Points, in no order, along strands that fork and pass close to each other.
In the rows, 128 means zero.
Points whose rows are less than 126 apart are linked; no others are. Some points are linked to none.
Q685: [123 128 117 124 120 129 158 129  80 160 122  85  86 208 160 137 165 132
 131  82 199 132 103 141 108 123 176]
Q327: [178 158  80 197 153 136 155 135  68 100  67 110  97 172 145 161 110 111
 180 115 148 143 138 153 177 124 118]
Q662: [140 167 116 167 182 120 133 121 132 112 134 155 115 158 152 137 155 139
 137 135  84  98  92  84 133  86  96]
Q43: [133 124 149  89 123 142 128 122  87 178 116 186 120 116 117 134 109 220
 116 147 174 166 126  99 115  72 150]
Q176: [ 10 105 111 139 153 156 108 170 105 136 122 127 112 180 102 148 134 129
 148 139  78 116  71 155 120 147 111]
Q494: [127  69 139 118 152 122 139 141 157 189 165 123 122 176 177 136 122  94
  98 101 139 103 140 132 119 158 185]
Q588: [ 88 138  82 173 142 129 134 134  96 109 107 110 102 183 185 143 164 130
 120 110 123 110  79 178 111 138 114]
Q740: [102 109 171 115  49 144 107  91 157 125 145 172 145 142 112 132 146 168
 104 102 111 102 106 105 126 164 157]
Q45: [102  95 141 109 140 120 147 154 135 175 143 104  92 171 148 140 152 117
 124 109 186 102 128 138 123 134 173]
Q215: [113 189 157 137 140 140  96 119 174 115 140 122 128  99 104 158 148 110
 146 122 106  94  92 144 174 178 102]
Q484: [103 133 166 136 136  96 114 140 170 118 162  82 154 137 139 133 130  95
 135 155  88 108 138 138 135 162  81]
Q311: [132 157 144  75 121 146 128 125 143 165 135 139 164  96 102 149  96 150
 141 147 136 156 141 117 129 111 163]
Q451: [149 133 127 119 121 130 124 125 147  99 110 154 137  93 110 190 116 138
  67 133 156 109 105 118 122  99 171]
Q111: [129 151  53 131 150 137 113 117 114 115 130 155 150 153 196 159 164 187
 139 141 130  83 129 140 106 165  70]
Q326: [142  99 120 127 120  52 143 124 136 109 140 100 161 143 134 119 155  64
  72 132  93  77 121  89  65 121 116]
Q248: [147 146 111  99 121 153 110 130 151 119 145 133 158 110  84 161 127  92
 135 124 113  92 118 148 164 172 111]
Q981: [ 88 153 147 146 171 124 139 170  73 147 103 131  88 183 125 177 169 134
 123  86 154 154  98 152 150 100 176]
Q8: [117 107 175 108  94 169 115 121 166 128 119 128 110 112  60  91 107 138
 161 103 178 134 130 115 142 164 177]
Q610: [130 137  80 130 113 151 148 117  72 130 106 152  83 171 128 113 175 198
 158 117 187 120  99 103 118  99 117]
Q980: [134 140  71 139  99 134 144 109  74 124 106  92 113 190 197 121 171 145
 119  98 166 120  90 168  96 126 134]
Q273: [ 84 125 162 109 154 107 133 170 149 157 134  77 151 120 172 133 132 156
 146 175 130 162 172 146 134 106 121]
Q761: [137 137 170 137 102 114 133  99 167 151 135 149 111  85 184 122  95 183
  89 131 150 168 155 138 129 122 166]
Q475: [152 178 119 112 167 149 130 131 130 160 168 151 118 115 152 131 152 155
 155 111 116 147 133 139 164 129 109]
Q221: [206 145  94 180 161 119 124  84 124 133 120 162 126 119 177 154  82 138
 162 172 113 128 143 123 156 132 106]
Q104: [165 111  76 144 175 128 135 164 105 102  90 155  80 116  98 131 126  86
 121  98 145 116 122 141 167 102 134]
Q657: [ 93  44 135 100  91 151 150 154 125 166 134 163 156 154 103 101  77 138
 114 116  98 170 181  92 108 111 174]
Q993: [200 111  79 128 151 119 128 115 152 132 143 152 124 112 141 130  90 148
 165 138 174  91 175  92 115 160  78]
Q608: [183 107  81 105 116 101 134 127  97 104 141  72 159 122  90  76 107  40
 140 125 118 107  99 116  85 151 115]
Q813: [147 129  90 181 157 117 143 174  98 129  80 110  81 173 143 169 114  86
 144  86 171 132 130 179 173 156 138]
Q219: [159  97  86 130 115 117 141 121 108 152 126 100  72 146 153  33 155  95
 136  58 155 109 101 140 109 156 127]
Q398: [ 80 126 159  99 151 121 122 178  69 142 113 119 107 144 103 149 184 144
 108  89 175 133 107 164 153  97 159]
Q147: [ 64 181 161 104 174 120  94 142 124 151 191 120 146 168 145 168 159 165
 134 117 106 106  70 134 116 141 128]
Q238: [124  91 151 116 112 111 152 133 105 114 124 112 133 109 105 108 104 151
  92 151 156 174 146  67  64  72 152]
Q119: [150 121  67 157 102 123 119 103 114  93 124 128 155 131 193 145 114 118
 121 151  87 118 130 170 124 173  70]
Q131: [175 104  98 119 124 140 116 116 145 108 106 146 170  74 123 168  45 113
  94 164 119 160 169 144 126 129 145]
Q393: [ 92 108 166 122 167  97 121 142 106 154 149 172 110 171 156 135 177 180
  78 122 135 101  89 104 112  82 142]
Q285: [182 159  87  76 127 158 141 132  85 129 181  80 150 132 120  73 134 106
 176 108 144 149 131 135 104 149 103]
Q800: [136 121  45  99 160 137 147 162  95 146 109 156 116 163 135  98 160 130
 146  96 132  83 102 117 111  99 116]
Q159: [117  96 124 138  51 106 125  86 165  99 131 150 189 147 124 136  92 113
  93 117  68 109 147 108 124 175 116]
Q171: [155 158 138  78  98 193 124 109  80 117 170  92 149 103  92  74 123 144
 173 118 152 193 141 141  96 146 111]
Q158: [145  94 130 112 108 110 152 120 127 140 168 117 132 148 134  93 126 102
  93 108  96 148 142  89  96 112 149]
Q669: [153  80 129 150 147 110 129 143 159 136 110 121  85  98  74  92  92  78
 171 142 148  94 148 102 150 142  94]
Q205: [ 95 132 154  87  99 166 119 131 154 166 152 179 154 131  83 104 143 158
 170 113  86 122 142  99 161 157 108]
Q731: [ 94 138 143 132 130 154 119 138 169 156 116 183 106  65 121 119 119 180
 163 144 112 141 173 128 161 143  98]
Q647: [ 95  72  92 142 118 112 117 151 171 123 118 168 119 134 170  97 134 144
 101 103 116  73 142 142 110 164  79]
Q157: [ 96 136  98 122 120 162 127 116 146 155 154 148 133 175 138 165 143 131
 140 123 100  88  81 116 123 171 112]
Q885: [154 133 100 161 199 111 121 145 154 147 128 149 104 158 140 183 111 104
 140 120 145  73 109 139 161 155 114]
Q712: [ 73 147 151 163 125 147 123 123 166 127  85 152 116 109  84 191 101 108
 128 167 100 118  85 118 158 131 150]
Q404: [136 105 163  82 122 103 113 138 172 114 175 136 179 109  66  67  96 122
 123  78 153 109 192  77  91 137 110]
Q237: [171  56 116 144 173  99 144 161 111 114 120 110  76 100 121  51 115  78
 121 114 157 124 175 134 101 130 117]
Q301: [ 91  89 169 108 102 149 136 140 144 173 153 162 126 162  91  73 148 123
 155  95  82 112 126  81 144 131 121]
Q923: [119  85 153  84 101 144 124 139 124  91 171 133 187 107  84  38  96 152
 123  80 143 156 180 108  76 145 122]
Q637: [142 161  82 179 193 123  84 130 128  96 134 155 108 142 157 181 137 134
 147 104 129  71 106 174 157 181  73]
Q591: [109 165 109  98  78 203 124 101  82 158 133 108 145 169 124 188 148 130
 162 141 128 163  99 170 136 153 117]
Q976: [101 133 170 117 119 107 135 117  93 147 102 160 111 124 129 137 138 213
 106 179 165 153 102  82 113  50 139]
Q957: [163 107  65 111 162 113 152 151 118 156 135 112 142 174 148  87 130  82
 163 120 105  83 134 112 108 127 102]
Q746: [161 189 130 180 165 100 145 107 152 130  86 129  83  96 165 141 119 178
 162 159 181 121 129 112 143 102 121]
Q533: [ 65 106 191 131 117 108 110 126 116 131 155 159 133 154 141 143 173 159
  61 117 105 115  86 120 109 113 168]
Q915: [128 108 174 128 126 143 146 129 166 149 104 108  83  93  85 109  94 112
 129 115 199 141 144 108 130 128 198]
Q258: [218 147  87 114 148 125 154 115  79 103 167  74 154 151 123  81 110  85
 154 131 121 143 129 113  99 122 117]
Q426: [111 142 131 103 149  95 139 156  77 123 138  64 159 170 161 135 184 132
 119 150 145 124 103 136 100  89 146]
Q987: [137 223 143 181 174 124 122 103 132 103 134 136 111 120 126 162 147 124
 126 128  90 130  59 113 155  96 124]
Q137: [199 113  92 165 136 128 163  88 122 148 134 164 122 163 187 119  89 150
 127 140  97 142 147  91 121 103 123]
Q208: [162 151 143 187 217  98 141 147 128 144 108 102  80 149 176 128 124 112
 171 123 149 123 140 151 181 116 119]
Q998: [113 146 153 140 185  82  92 139 169 106 156  96 147 147 163 192 135  97
  79 124 125  78 103 165 120 157 135]
Q786: [164 180 134  86  84 156 119  79 113 139 183  88 164  97 143 119 135 156
 152 143 145 180 153 135 116 155 115]
Q570: [158 114 161 118 120 107 101 130 184 110 164 137 119  95 108  87 130 125
 111  90 114  89 153 126 154 146  98]
Q946: [140 102 191 125 147 127 136 120 134 143 137  96  74 106  99  84 138  79
 108  97 170 150 151 120 132 131 199]
Q615: [146 110 125 194 230  98 127 153 128 121 117 152 106 151 151 156 117  81
 119 149  68 109 113 133 138  93 126]
Q530: [144 138  91  73 114 180 113 149 111 120 142 152 159  96  76 151 135 105
 126 107 111 132 108 157 151 114 135]
Q470: [ 90 164 112 149 187 115 111 136 115 130 162 129 111 193 162 140 176 133
 120  81 101  86  65 142 114 137 123]
Q750: [151 139 165 115  82 175 118 102 156 128 116 159 153  84  86 107  69 110
 118 127  90 186 136 148 153 127 207]
Q550: [107  82 123  84 104 158 115 161 124  97 135 162 175  87  75  67  93 150
 136  96 103 161 190 112 117 128 112]
Q869: [ 67  99 199 104 141  88 126 166 175 179 139 117 141 131 137 104 122 174
 138 140 149 130 192 108 119 110 112]
Q73: [153 121 171 161 146  57 121 125 154 138 164  62 136 151 164 126 128  68
 143 153 110  83 122 136 132 173  92]
Q249: [101  53 177  92 121 113 141 134 111 123 151 123 153 138  89  85 102 136
  91 109 173 145 163  77  44 119 179]
Q577: [192 146 100 147 119 117 143 111  89  94 130  66 122 125 155 109 130  96
 145 138 130 133 118 143 139 131 107]
Q909: [136 105 184 122  89 146 110 113 185 132 132 158 160 107 116 118  84 111
  85 113  86 151 146 130 149 143 216]
Q40: [135 110 115 162 207 103 145 151 135 147 129 160 103 187 138 109 149  99
 126 123  79  82 118  83 115  83 100]
Q140: [174 105 110 129  72 152 122  93 110  71 108  98 117  97 129 136  96 102
  82 128 163 155 124 162 110 135 150]
Q947: [ 80 114 136  91 101  94 132 146  88 129 149  73 174 162 161 108 189 120
  97 135 103 119  97 140  75 116 133]
Q379: [ 86 121 153 144 114 130 130 150 172 122  95 126 132  94  94 140  97 102
 128 173  93 137 139 121 152 117 132]
Q748: [101 113 158  91  91 174 110 112  91 171 104 177 124 126 115 167  98 194
 112 147 166 169 111 141 138  98 180]
Q600: [178 140  88 113 160 119 124 128 145 123 149 157 139 108 152  94 133 170
 163 128 139 116 186  97 127 126  63]
Q787: [184 150  76 129 131 139 138 130 115 112  85 130 128 125  88 208  87 101
 134 117 205 122 122 126 138 127 163]
Q62: [193  92  95 139 160 108 118 155 114  99 117 106  88  84  95  84  93  94
 165 109 176 111 153 154 141 147  87]
Q401: [182 111 107 124 103  86 127 111 126  65 153 108 160  99 169 106 131 133
  77 133 121 135 155 128  98 112 105]
Q450: [138 142  86 168 124 143 112 109 104  99 138 115 123 126 169 146 134 108
 163 150  89 143 120 199 158 192  60]
Q538: [ 81  99 187 122 166 120 112 169 182 182 129 143 117 138 105 120 139 134
 133 126 129  98 155 119 132 108 121]
Q187: [114 130 146  88 122 109 104 155  89  72 127 125 149  80 131 122 186 167
  80 132 142 146 125 156 131  70 113]
Q284: [152 110  83  77 105 187 135 136 106 148 136 130 179 125 105 131  85 121
 165 156 101 173 175 125 117 134 109]
Q821: [143 146 145 114  71 158 116  99 134 109 152  90 124 102 112  84 160 110
 149 117 108 140 138 158 162 191  98]
Q466: [113 138 107 162 180 148 146 169 111 147  96 140  79 155 148 178 126 123
 131 101 152 154 128 167 172 105 166]
Q780: [123 186 163 160 221  96 131 163 154 164 125 109 100 125 161 145 119 105
 147 142 124 138 132 170 160 101 147]
Q841: [113 186 147  91  75 191 115  92  59 165 104 124 130 132 101 163 135 154
 169 135 154 203 110 168 141 110 140]
Q738: [116 227 154 155 143 114 116  80 178 158 148 192 120  80 150 142 100 143
 122 143  66 136 110 133 147 161 127]
Q243: [149  88  98 111 123  92 123 130 131 141 117 104 109 110 141  40 149  76
  96  58 155  86 111 145  80 176 147]
Q502: [205 116  99 130 173 153 147 127  97 122 144 133 105 121 150  85  80 119
 132 117 155 186 155 136 111  91 156]
Q522: [187 114 106 160 162  89 137 119 140  92 102 155 142 112 141 152  97 119
  97 162 124 105 134  74 104  76 119]
Q27: [ 92 103 170 101 111  62 140 126 134 122 151  77 175 157 132 114 182  82
  83 133  99 102 128  96  63 113 137]
Q449: [119 105 138 126 146  83 156 136  93 135 131  85 138 177 172 123 171 171
 113 166 162 121 126  82  80  74 145]
Q253: [112 158  62 186 183 163 110 124  99 104  99 145 121 154 192 195 115 164
 153 144 114 146 132 192 137 141 106]
Q757: [ 90  76 166 127 113 114 127 143 158 105  86 120 151 103  95 155 106 100
  84 164 116 132 148 110 120 107 182]
Q240: [153 161 165  85 105 122 118  94 155 132 178 146 165  80  85  86 110 166
 135  97 153 139 160  60 105 140 113]
Q865: [124  90 144 150  54 159 130 100 129  97  89 109  80 119 114 143 125 118
  91 113 178 128 105 148 132 149 174]
Q428: [116 214 152 127  99 126 122  87 171 156 136 202 166  73  96 147 107 136
 133 151  58 130 125  91 145 137 120]
Q563: [ 90 117 134  79 103 125 109 173  80  98 116 122 133 108  99 120 187 150
 101 107 162 118 112 168 133 108 123]
Q397: [ 67 125 162 138 122 158 132 137 116 165 151  95 119 170 155 139 145 116
 126 126 113 161  98 172 149 144 166]
Q93: [ 87 146 138  94  60 191 104  92 112 145 136 124 177 142 123 167 141 141
 151 164  86 151 129 158 134 180 114]
Q512: [ 89 125 103 149 114 153 144 141 101 113  92  94 122 151 145 160 136 137
 152 180 124 153 109 140 129 111 112]
Q257: [121 223 163 125 127 125 135  85 128 178 128 137 111 128 131 160 158 186
 170 147 171 136  85 106 143 122 134]
Q609: [142 156  39 176 179 136 116 125 102  93 106 143 128 157 200 148 138 155
 176 144 122  79 136 163 128 169  72]
Q508: [106 151 152 129 104 128  98  98 189 147 162 187 162 117  98 111 125 129
 160 101  59 110 176 106 172 188  74]
Q779: [146 166 126 112  87 155 123  82 160 139 117 177 176  73  66 133  89 114
 141 148  68 150 146  79 145 137 124]
Q437: [ 87 156 200 123 122  88 139 105 145 167 177  95 144 155 154 131 157 178
 146 155 119 137 115  87 119 123 105]
Q597: [139 166 149 137 165 109 146 125 177 172 109 120  95 107 135 121 109 168
 177 156 179 122 155 100 137 115 104]
Q679: [109  93 143 152  83 122 123 107 166  89 103 115  92 115 146 132 132 152
 101 131 165 105 123 135 123 157 133]
Q314: [150 192 148 154 121 101 132  83 170 153 132 171 115  64 194 135  98 166
 119 156 127 151 147 147 137 143 142]
Q390: [196 142 102 125 118 179 140  88 112 155 150 154 101 143 163 121 100 151
 122 111 136 176 133 125 126  99 148]
Q572: [178 174  67 130 181 147 138 127 100 113 118 123 130 130 153 108 159 162
 191 148 139 104 162 110 139 119  77]
Q139: [137 131 105 138  83 162 137  99 112 129 143  93 123 141 141  97 142  92
 169 140  67 156 118 160 158 171  79]
Q868: [ 95 162 187 126 123 105 126 114 140 158 115 143  96  99 114 135 148 198
 128 150 170 126  96  92 132  89 138]
Q900: [180  93  96 173 136  61 137 117 132  74 127 137 151 124 178 134 110 122
  83 144  99  93 149 117 111 114  90]
Q305: [ 55 105 107 131 116 165 146 155  86 161 100 128  97 171 131 131 155 156
 169 146 120 140  92 154 145 129 103]
Q828: [126 188  98 136 195 139 134 150 110 135 102 130 130 133 135 148 156 183
 199 151 160 119 140 114 150  90  91]
Q584: [ 82 152 108 120 125 140  98 122 136 120 130 132 145 114 150 184 158 190
 146 162 148 114 128 141 118 166  85]
Q729: [ 97 184 184 129 128 125 139 102 124 179 151  76 108 166 146 136 169 172
 170 137 163 145  88 114 150 129 125]
Q286: [150 110  67 155 115 159 154 121  92 110  63  97 109 162 137 166 103 113
 141 165 161 162 122 135 123  86 140]
Q94: [ 84 126 135 122  64 150 111 105 144 118 143 135 196 152 143 179 111 144
 103 156  70 145 138 129 123 168 119]
Q247: [186  90 111 138 188 118 156 150 113 131 119 102  96 133 149  95 112  91
 137 133 143 148 160 118 123  97 146]
Q518: [101  92 159  90 118 127 131 157 118 116 115  86 153 118  80 135 151  68
  96 138 153 125 126 128 106 109 199]
Q689: [127 112  79 117 128 144 151 143  93 137 119 169 110 160 141  94 162 188
 153 132 126 113 116  95 112  78  90]
Q64: [ 93 193 152  96 143 118 113 114 131 151 183 128 183 152 149 166 162 183
 143 159  93 126 112 106 112 128  91]
Q641: [ 77 128 136 118 136 110 107 152 173 114 122 116 157 114 122 159 134 153
 152 167 128  87 141 125 120 163  67]
Q431: [101 160 188 103  77 159 101  96 155 148 142 164 174 140  92 162 138 149
 112 127 106 114  78 119 149 147 181]
Q990: [189 142 139 148 143  86 126 114 135 111 139  75 131 116 138 141 131  86
 139 147 148 103 119 142 156 147 115]
Q842: [127 160 125 118  97 179 132  90 142 163 151 156 127 164 105 179 129 131
 144 118 118 113  76  99 140 154 155]
Q772: [161 187 137  92  96 139 119  69 131 153 171 127 155  82 119 105 126 194
 158 133 168 164 166  72  94 150 105]
Q54: [ 62  99 114 151 140 113 142 155  98 100  97 108 112 150 130 112 183  80
  94 138  70 110  85 135  96 103 124]
Q720: [ 33 114  98 158 150 139 115 170 110  90  80 120 108 148  95 158 151  95
 127 146  94 108  77 140 124 122  99]
Q953: [123 136 166  98  48 174 118  86 136 124 117 168 186  92  60 100  89 137
 134 137  79 184 145 104 124 128 168]
Q686: [122 150 192 170 110 114 147  98 153 137 102  99  98  90 153 137 112 103
  85 155 137 173 113 144 146 121 205]
Q914: [185 127 159 140 133 113 142 109 107 108 152  69  76 119 123  89 134  89
 115  89 178 146 123 125 115 136 166]
Q101: [178 104  94 109 120  80 135 128 124  99 135  94 187 136  97 112 100  57
  95 138 112  86 117  84  72 131 119]
Q888: [ 89 143 176 147  98 133 123 122 124  97  99 107 119  98 130 161 141 107
  80 143 121 171 108 174 152 104 185]
Q873: [124  82 106  69 154 124 130 190 101 106 139  81 144 103  99  71 128 102
 123 103 188 127 157 158  77 122 151]
Q794: [171 140 159 149 112 112 125 100 158 115 150 139  98  77 129  93 121 123
 108 122 112 139 141 107 148 121 114]
Q510: [131 131 148 109 109 122 138 132  86  74 102  62 126 104  64 144 158  59
  83 110 157 141 104 132 116 105 180]
Q271: [184 133  99 179 209  91 140 145 116 139 113 122  96 186 154 137 131  90
 173  99 157  59 130 133 166 123 122]
Q333: [ 73  79 164 106 112  89 129 138 143 141 152 186 183 159  99 100 132 134
  85  90  79 131 182  89 119  90 136]
Q10: [143 152 107 146 142 109 136 138 104 114 112 123  89 158 109 119 191  72
 117  89 125  93  76 119 128 112 127]
Q705: [101  83 109 131 120  83 114 139 145 147 119 146 119 130 164  63 181 117
  84  66 115  64 106 137  86 147 112]
Q603: [115 148 158 172 181  86 140 133 186 155 121  90 106 143 159 149 115 135
 160 175 143 102 142 105 128 121  93]
Q838: [104 147 151  71 138 123 123 148 129 184 122 131 166  93 141 163 104 200
 130 174 181 151 153 150 125 111 168]
Q220: [156  87 114 117 151  94 148 156 126 153 152  87 133 154 118  56 118  60
 164 134  94 112 162 104 109 125  85]
Q721: [ 85 159 111 154 131 166 127 135 137 130  68 157 103 115  98 213 102 142
 144 146 142 142 100 143 164 125 135]
Q920: [ 74 127 198 176 180  86 124 148 188 158 129 110  96 138 131 121 143 125
 135 156 117 107 137 100 113 107  95]
Q241: [103  66 107  72  72 183 142 148  99 145 130 138 168 151  96 112  77 141
 146 141 124 160 150 110  89 134 136]
Q87: [118 172 143 146 111 141 102  88 161 122 158 150 138 105 102 128 146 121
 159 140  60 106 121 107 161 189  58]
Q192: [ 93 149 117 152 140 164 139 133 110 157  81 152  92 128 143 201  99 156
 126 139 145 176 113 169 157  98 169]
Q937: [101 164 127 169 166 111  90 129 136  77 158  97 132 137 156 183 130 118
 103 140  82 114  84 168 127 153 114]
Q298: [122 148 151 125 103  82 155 109 139 110 109 102 162  85 117 126  94 148
 116 183 128 168 155  66  99  78 119]
Q416: [155  93  68 117 148 134 124 165 119 129 118 141 113 135 125 133 128  72
  97  79 143  88 121 175 142 134 158]
Q33: [115  74  84 104  95 127 130 154 133 121 131 140 143 126 144  93 124 138
 115 120 117 108 149 129 103 144  93]
Q306: [ 59 103 145 145  79 141 102 134 144  95 118 132 134 124 110 108 164 130
 121 129  74 102 101 142 137 160 102]
Q364: [172 109  90 175 173 121 137 154 101 104 102 155 103 124 116 142 116  71
 130 144  75 122 119 130 169  90 108]
Q289: [164  91  67 127 137 136 146 137 143 133 102 151 100 138  82 123  95 105
 173 136 162  82 139  89 121 157  81]
Q400: [ 89 122 143 161  46 164 114  87 140  95 122 154 102 137 121 127 149 131
 100 114  78 113  74 125 140 160 116]
Q330: [105 158 167 103  62 187 108  86  90 148  95 168 132 113 101 170 121 141
 115 136 125 189  83 170 145  87 177]
Q989: [154 168 105 145 125 134 125 124 134 104 102 135 125 128 107 216 120 106
  88 101 173 103  90 139 157 135 152]
Q536: [169 140 113 117 133 167 133 108 120 157 156 183 100 117 166  87 131 192
 137 100 124 176 157 120 137 100 113]
Q252: [165 126 150 151 139  88 138 118 101  80 106  72  87  98 105 122 165  52
  89 112 152 144 128 141 139 117 155]
Q834: [133 121 139 105  61 185 106 113 138  96 135 125 120  99  66  72 142 142
 157  99 141 140 133 143 145 176 137]
Q782: [181  90  90 115  96 180 122 109 123  93 121 132 145  92 103 153  42 100
  98 137 157 152 142 151 104 140 161]
Q535: [149  91  89  94 106 149 120 136 145 120 128 134 191 102 115 133  60 100
 148 154  98 142 196 140 126 170 111]
Q385: [121 102 157 114  75 118 116 111 167  94 125 101 137  91 117 123 105 166
 121 149 186 123 169 108  97 164 127]
Q951: [133 158 137  92 131 147 138 142  94 134 115 108 140  87 102 147 120 134
 125 138 146 186 123 142 138  69 171]
Q57: [ 87 174 158 130 197 101 127 158 144 152 143 107 144 115 175 139 134 160
 130 171 105 165 137 166 138  85 133]
Q529: [118 166  77 151 112 166 142 110  80 111  91 119  91 168 151 123 190 183
 182 127 161 131 105 139 133 128  81]
Q527: [154 140 145 136  89  96 131  77 168 101 105 121 147  65 115 139  55 145
 127 176 153 149 172  91 102 144 124]
Q26: [218 133  97 159 175  98 116 125 122 109 134 166 118  98 132 134 116 115
 143 129 100 109 132 134 172 115  91]
Q38: [127 124 139 141  98 110 154 113 122 121 140 116 123 150 116 107 152 102
 123 143  88 132  98  77 116 105 111]
Q850: [158 136 165 167 160 109 146 127 134 151 126 114  81  88 141  92 112  70
 128 143  93 183 136 152 188 107 155]
Q921: [110  80  80 112 110 160 116 168 134 111 102 129 125 125 132 135 114  99
 116  96 143 103 140 203 158 172 140]
Q145: [ 95  54 130 116  73 176 109 153 161 104 104 143 134 124 105  93 118 119
 126 102 127 114 143 179 151 170 178]
Q799: [140 101 121 138 123  92 137 116 158 109 115 164 137 110 133 168 109 160
  73 144 152 113 144  65  96  80 133]
Q934: [143 144 105  62 155 165 120 170  91 137 161 170 143 115  78 116 162 132
 133  85 125 134 114 140 153  86 135]
Q925: [ 86  67 132 113 110 109 158 160 144 178 138 126 140 170 107  47 127  89
 147 108  78 121 168  87 107 116  99]
Q216: [129  72 128  95 119 145 134 153 147 131 136 165 179 100  81 109  62 119
 108 114 108 171 185  96 105 102 161]
Q90: [176 174 136 161 123 133 142  92 132 123 115 124  72  86 130 119 124 137
 144 136 149 156 116 112 158 119 127]
Q776: [108 145 110 154 169 131 114 126 172 158 155 143 115 171 152 177 113 125
 160 140 112  78 103 117 138 178  94]
Q194: [102 100 142 120 178  81 130 156 108 144 126 140 111 166 157 109 198 174
 102 117 178  74 118 104  79  82 132]
Q149: [109  91 106  57  93 132 116 165 113 135 144  98 168 130 112  83 134 148
 135 115 167 107 138 141  79 148 133]
Q540: [149 130 118  84 142 154 141 169  81 106 141  91 139 110  83 100 130 107
 122  98 176 178 147 153 121  93 150]
Q71: [117 140 187 124  86 138 129 110 160 136 107 127  99  62 142 118  89 150
 108 137 167 176 149 178 142 124 209]
Q245: [ 93 154 141 100 178 152 129 179 116 161 154 156 126 133 112 134 155 147
 144 122 109 141 112 142 162 101 125]
Q810: [149  92 113 143  75 115 124  85 164 112 131 173 142 121 140 143  86 141
  91 115 110 123 165  91 122 162 106]
Q438: [191 109  55 141 149 127 153 144  99 100  91  99 136 140 136 174  88  84
 137 143 172 116 125 144 125 119 144]
Q81: [134  68 173 108 115 120 149 117 159 168 170 121 132 172 144 110 106  73
  89 107 103 135 158 114 116 147 197]
Q148: [140  80 116 152 125  91 105 138 185 117 144 191 133 109 134  98 105 129
 110  87 100  80 191 135 152 165  60]
Q391: [150 187 112 203 198 119 139 128  95 123  87 105  94 163 166 158 113 138
 202 128 151 124 144 164 185 148 104]
Q846: [ 62 111 195 123  88 119 106 126 110  99 123 117 139 123 126 146 170 138
  74 144 114 138  96 152 133 115 166]
Q623: [133 228 121 183 190 122 104 118 107  80 127 111 125 132 145 194 130 115
 128 129  89 156  86 174 157 119 127]
Q826: [ 80  57 135 131  59 122 109 145 159 102  95 127 137 125 113  49 159 101
 120 101  88 107 141 149 123 174 129]
Q490: [123 109 114 141  55 148 141 102 101 113 123 121  85 139 121  79 167  98
 102 107  90 132  75 120 118 126 128]
Q198: [140 122 157 104 122  88 113 145 128  83 154 134 156  88 131 112 167 136
  56 120 113 135 142 122 107  71 132]

A fork is a point with three links, a tip a point with one. Leave the first point through the second and follow the links. Name the first fork or tip that comes.
Q787 / Q438 -> Q54
Q920 / Q603 -> Q647
Q786 / Q772 -> Q249
Q510 / Q518 -> Q466
Q685 / Q45 -> Q400

A fork is a point with three links. Follow the links from the first point to the second and name the forks in between, in order.
Q438 / Q111 -> Q466 > Q208 > Q885 > Q609
Q920 / Q990 -> Q208 > Q885 > Q609
Q937 / Q572 -> Q364 > Q390
Q449 / Q216 -> Q258
Q799 / Q826 -> Q466 > Q208 > Q885 > Q400
Q976 / Q826 -> Q400
Q657 / Q208 -> Q258 > Q609 > Q885
Q311 / Q148 -> Q647
Q205 / Q247 -> Q390

Follow the links from the first point to the second, and from the first to the third. Name the last point that the two ways share.
Q311 / Q637 / Q219 -> Q647
Q137 / Q584 / Q470 -> Q400
Q522 / Q538 / Q885 -> Q208
Q404 / Q533 / Q466 -> Q258
Q776 / Q685 / Q221 -> Q400
Q993 / Q998 / Q306 -> Q364
Q570 / Q609 / Q187 -> Q208
Q379 / Q271 / Q799 -> Q466
Q148 / Q38 / Q111 -> Q885
Q215 / Q237 / Q937 -> Q390
